Each row is a point on a tangle of strands that fork, close into loops and nearly touch. The rows are in no order.
Two points are linked if the straight distance between their rows is under 70.4. Some points are linked to none.
bepo: [  0   9 -24 -15  -9  10  43 -13  31  -3  21  11 -20 -10 -18  -1  -6  -5
 -46   6  -7  18  -8]
Matu: [-25  -9  23 -38 -18 -24  -4 -22   3   0  18   1  22  12  -6   8 -19  13
 -28  30   4  17   3]
zozol: [-18  -6  14  -6  37   5  33   8   5   0   9  19 -33 -21 -28 -20  17 -50
   3 -29  -1  13 -10]
zazu: [ 25  12 -38  18  18  17  47  13   3  29  20 -24  -7 -19 -11  -2  37 -27
  -7 -36 -19 -21 -53]
vonog: [ -9  10  10 -25  -5 -20  18   2  -4  24  34   2 -11 -24  -4  10  -3  16
   7  -7  11   4  -1]
vorel: [  2   5  -4 -47 -20 -17  39 -19   9  13  22 -10  -2 -19   5  -2   9  -7
  -3  -8  13  15  13]
Rir: [ 24   6 -17  51   9  21 -32  23   8  12 -12  22 -12  11  26  -6  -3  13
  24 -19  -6 -49 -14]
pivo: [ 17  18  19  24   5   1 -34  19  44  17 -22  49 -22  27  16 -13 -17  27
  -1  -5  -1 -43  -7]
sibo: [  8   3  -6  -7  -6   6  29   9  14  27  40 -10 -21 -31 -13   8  -1  26
 -16 -21   3  -7 -17]
vug: [ -6   1 -17  -7  17  -7  45  -5  20   4   0   5 -27 -26  -4  -9   8 -33
   0 -36  -4  18   6]
gega: [ -7 -29  -2 -20 -24  39 -11 -10   8   5  15 -21  34   9  12  -3 -39  18
 -21  16 -12  14  14]
Nev: [ 10   2 -27  31  -1  12 -12   9 -20  26  15 -11   6 -20  24   8  -4  29
  27 -25 -10 -30 -12]
kepor: [-20  10   4  -5  21 -28 -14 -12 -14  -8   5  19 -20   8  -5  -8  14   3
  10  15  14   5   4]
sileg: [-23 -12   0 -49 -16   0  12 -36  -4 -26  -7  -8  17   4  -2 -31   9 -21
  -3  24   1  34  21]
vifef: [ 17  27 -26  49  23   3  28   7 -42  24  10 -34   8 -10   3  15  22 -11
  10 -29  -9 -28 -34]
Lub: [  8 -16 -20 -24 -25  23  29   7  29  22  29 -23  -2 -11  -6  16 -14  37
 -33  -5 -12   7 -11]
biti: [ -4  23  -2  16  35 -22  20 -12 -29  15   5  -4 -16  -7  -4  -1  31 -56
  33 -26  27   7   4]
kolu: [ -5  -8  33   6  32  -2   9  33 -17   3   9   6 -24 -16 -18  -6  17 -38
  30 -26  12  -3 -12]
paz: [-24   1  26  -3  20 -44 -23  -8  18 -13 -39  40   1  36 -17  -3  12  18
  -8  39  -6   2  -4]
Zez: [-17   0  12 -49  -7 -39  38 -27  11  25  16  -4 -13   0  -9  -8  31 -17
  24  -7  11  24   8]
lagid: [ 10 -18 -31   5 -25  39 -23 -15 -25 -37   5 -11  12   2  -1 -12 -11  24
 -30  29 -12  11  -5]
Vir: [-21   8  -3 -30 -15 -11  28 -33  17 -14  20   9 -17   2 -17  -3  -2 -12
 -33  23  -1  28  -3]
sonun: [-14  21   4  38  57  -8 -25  12 -20  -5 -37  20 -12  15  -2  -5  29 -39
  28  -4  34 -17   8]
kule: [ 10 -25  -9 -40 -31  50   3 -12  -5  -2  16 -30  33   6  -3 -22 -30 -12
 -29  16  10  17  11]
Kolen: [ 32  17   7  50  21  18  -2  46 -40  17  12 -16  -1 -14  -5  28  19 -16
  23 -23  19 -29 -25]
kef: [ 11  26 -25  25  22   6  31   3 -22  27  28 -19  -6 -21  -5  -4  19 -20
  -1 -25  12 -12 -26]
befo: [ -2  16  26   4  12 -32 -38  -6  43  -8 -45  39   1  46  11 -17   4  23
 -13  27   2  -9   9]
Taniv: [ -3  -1   5  -2  29 -35 -24   1  11 -13 -55  30  -7  32   6 -18  32   8
  42  14   8   3  19]
rutev: [ -3 -17  14 -16 -38  -9 -18  -9 -20 -42 -22 -11  12   0   4   1 -22  14
  -8  10  -5  23  26]
lesaz: [  8  -6 -12  37   6  22 -33  12  26   2 -15  31 -26  11  10  -1 -17  34
   3  -4 -17 -32  -9]
Vezif: [  3 -16 -47 -17  -5  38  30 -13  33 -12   6 -14  -4 -10  -6  -6  -4   4
 -43   8 -18  20  -7]
tazup: [ 33  21  46  25   8  16  11  54 -34  11  19 -19 -24 -36 -14  31  23 -18
  24 -22  24 -18  -8]
Sifuz: [  0   1 -16  -9 -14  24 -23 -16 -30 -36   4   5  22  -4   7 -26 -10   7
  -9  33  16   5   6]
Boma: [ 12  17  11  -2   4 -34  -4  -4 -26   3  10  -4  -9 -17   9  11  16  15
  44  -2  29  -1  15]
depet: [ -8 -12  14 -21 -21 -26  -6  -6   0 -12  -2  -9   4  -6   9  13 -20  20
  13  -5  -6  23  26]
ruk: [-24 -39  43 -14 -20  16 -31 -10  14  -1 -13 -23  55  34 -16  12 -48  -5
 -40  34 -25  23  18]
Zar: [  5  14   6 -12   8 -38  20 -16 -25  15  18 -12 -13 -17  -1   6  32 -26
  46 -17  29  16  15]
pedi: [ -3 -17  27  -6  -9 -34 -10  10   5   7 -19   1 -10  -9   7  11  -7  26
  43 -28 -12   6  27]
rigi: [  6 -12 -20  15 -26  20 -23  -2  -1 -29  -3  -2   3   7   8  12 -27  43
 -22  22 -23  -2   0]
zamik: [ 26  22  32   7   0   0  25  39 -11  21  30 -14 -32 -42 -19  15   7   6
  19 -24  14 -10 -18]
zulom: [ 11   1 -23  20 -17   5   0   0 -10 -32  16  -2 -22  -4 -12  23 -13  37
 -23  12 -19   4 -15]
vipaf: [ -7 -12  35  14  24 -17 -16  30   8  -7  -7  30 -33  -1 -10   6  -8  15
  10 -19  -2 -14  -6]
Fol: [ 10   9  25  10  37 -29 -30  20  10  14 -41  35 -15  27  11 -15  27  -3
  38  -3  20 -19   1]
nizab: [  1   8  15   0 -19 -21 -36   8   6  -3   0  21   3  11  15  11 -23  38
  -5  23   3 -15   2]
Sepu: [-40 -22  21 -44 -19 -11  -8 -33   0 -28 -15   0  29  29 -20 -23   6  -4
 -17  45  -7  29  10]
rus: [ -5  -7 -29  40  27  17 -16   9   1 -17  -7  15 -23  -6  -4  -2  -2  21
   2 -11 -18 -10 -12]
Sele: [-12   0 -30   7  13   2  15  -8  -6  -4   7  -3  -8 -27   5 -12   7 -11
   7 -30  -2   9   4]
mevuf: [  0  -9 -35  24 -13  33 -36  -5  -4  19  14  -5  20   5  34  -5  -8  37
  19   5 -16 -37  -9]
zel: [  5   9 -25  -2 -14   7  -9 -13 -30  -9  23  -9  17 -10  22  -9  -1  15
   4  12  19  -2   5]
gop: [ 13  34 -57   7   6   2  49 -24   2   3  13  -1  -7 -21  10  -7  19 -45
 -10 -11   4   2  -6]
vano: [-16 -22  19 -28 -30  10  -2 -10  13  -3   6 -23  37  21 -11  12 -40   7
 -45  29  -7  23  13]
gog: [ 11  11  -2  -4 -10 -16 -25   2 -17   4  13   5   7  -4  27   6 -10  31
  22  15  19 -14   8]
Reri: [  8 -16   8  -7 -36  -1 -38   0   0 -32 -35  -1  17  11  30  -5 -35  20
  10  12 -12   3  33]
bega: [ 22   2  -4  66  36  24 -25  41  -6   1 -24  17 -15   0   7  -2   9 -16
  23 -31  -9 -37 -20]
Guzil: [-14  -4 -10  43  49  19  -6  21 -12 -14  -6  14 -31 -10 -13  -9   8 -21
   6 -24  -4  -4 -14]
noda: [-18 -29 -25   6  -8  46 -31 -11   7   7  15  -4  26  10  29  -9 -28  26
   1  11 -13  -9   3]
Raz: [-23  -1 -27 -14   4  -5  13 -29  -5 -20   2  -3   5 -10   4 -26  15 -19
  14  -2   2  28  21]
Tup: [ 11   4  23  11  -5 -21 -28  12   8  18 -17  13 -13 -13  24  11 -11  29
  54 -22   6 -25  21]
labi: [ 19  10 -45  14 -12   9  21  -5 -16 -16  22 -20 -20 -17  -1  10  12  21
 -13  -8  -5   3 -13]
tavo: [ 17  16  12  27   7  -1 -17  26 -14  25   5   4 -10 -20  14   9  -2  19
  46 -28   8 -33  -4]
kiv: [ 29  18  32  16  22  -3 -34  36  25  24 -17  36 -18  21  16 -10  -2   4
  28 -13  21 -40  -5]
Tegup: [ -2 -30  31  -8 -37  23 -49  -8  10 -15 -31  -1  43  32  -4   9 -52   7
 -30  29 -19  -1  16]
fupo: [ -5  -8  16 -63 -39  12  33 -27  28 -19 -14  -8  23  13 -26  -7 -19 -46
 -55  34 -10  31  20]
Lan: [-17 -12  35 -15 -23 -16 -50 -10  20 -24 -39  14  39  35   1   1 -27  16
 -28  40 -20   0  14]
gar: [  9 -15 -12 -47 -23  16  36  -1  48  20  17 -15  11  -4  -1  13 -29   7
 -38   7  -1  13  11]
bakeg: [ -6   7   6   1   3   1 -47  -8  19 -28 -38  35  13  25  22 -21 -14  25
 -12  44   2  -8  14]
Bufe: [-19 -19  26 -55 -37 -23  31 -30  30  -1 -12 -13  35  19 -25  12  -1 -36
 -43  28 -27  41  13]
tulu: [ 16 -19  -5 -60 -33  29  32 -17  15 -10  -1 -20  29   1  -8 -12 -27 -29
 -40  18   3  25  19]
Pepug: [-22 -15 -42   1   8  33  -3 -14   3  15  23  -8  19  -9  17 -19  -6  14
 -10  -4 -15   2  -6]
lapef: [ 27  31  15  -9  -7 -17  43   7  -2  14  25 -12 -39 -43 -17  22  10  -8
   9 -26  20  10   6]
Lapo: [-17   0  30 -18 -29 -27 -17   0   8   5   7   1  28   6  -1  27 -30  39
 -22  21  -5  -6   3]
vule: [  3 -14 -62   6   0  38  17 -14  14   4  12 -32  10  -6  11 -12  13  12
 -22  -8 -31   4 -18]
pavi: [ 22  25 -67  24   0  12  37 -18 -17  -8   9 -31  -3 -14   6 -10  28 -11
 -13  -8  -9   7 -23]
sofi: [  0   4  23  28  43   9   8  37 -36  -1  -2  -2  -4  -7  -6   1  22 -69
  33 -31  22 -15  -8]
votu: [-28  -7  30 -10 -14 -54 -31 -10  13 -13 -34  13  29  34 -10  13   3  20
 -23  37 -14  10   3]
leli: [-44 -19  24 -38 -15 -36  23 -29  33   9  -1   2  20  25 -30  14   9  -6
 -31  23 -23  36  -5]
sul: [ 18  12  13  45  46   6 -31  43  -4  -5 -32  25 -19  13   7   2  16 -32
  25 -21  24 -22   1]
gevo: [-24 -14  17 -26   6 -43  26 -18  -8  11  -9   9 -18  19 -17  -6  46  -4
  44   2  -1  28  10]
Rez: [  4  29  10  34  37   6  27  12 -46  16   5 -12  -1  -2  -7  15  29 -80
  13 -31  30  -9 -10]
lano: [ 32  21   3  65  22  20  25  36 -53  13   3 -39   4   1  -8  30  27 -36
  11 -32  -1 -34 -41]

A tip is a point with one link. Name the tips that can be reached along the links from each point below, in the order of the rows.
lano => zazu, lapef
sibo => gar, gevo
Fol => sonun, Taniv, Guzil

A piece is two or more points that can be reached from each other along the links. Count, over all rows, the pieces, the separate loops (a circle has one, a figure eight two, a Y none), the forks (points with three links) and the tips (points with one).
pieces => 4
loops => 0
forks => 5
tips => 13
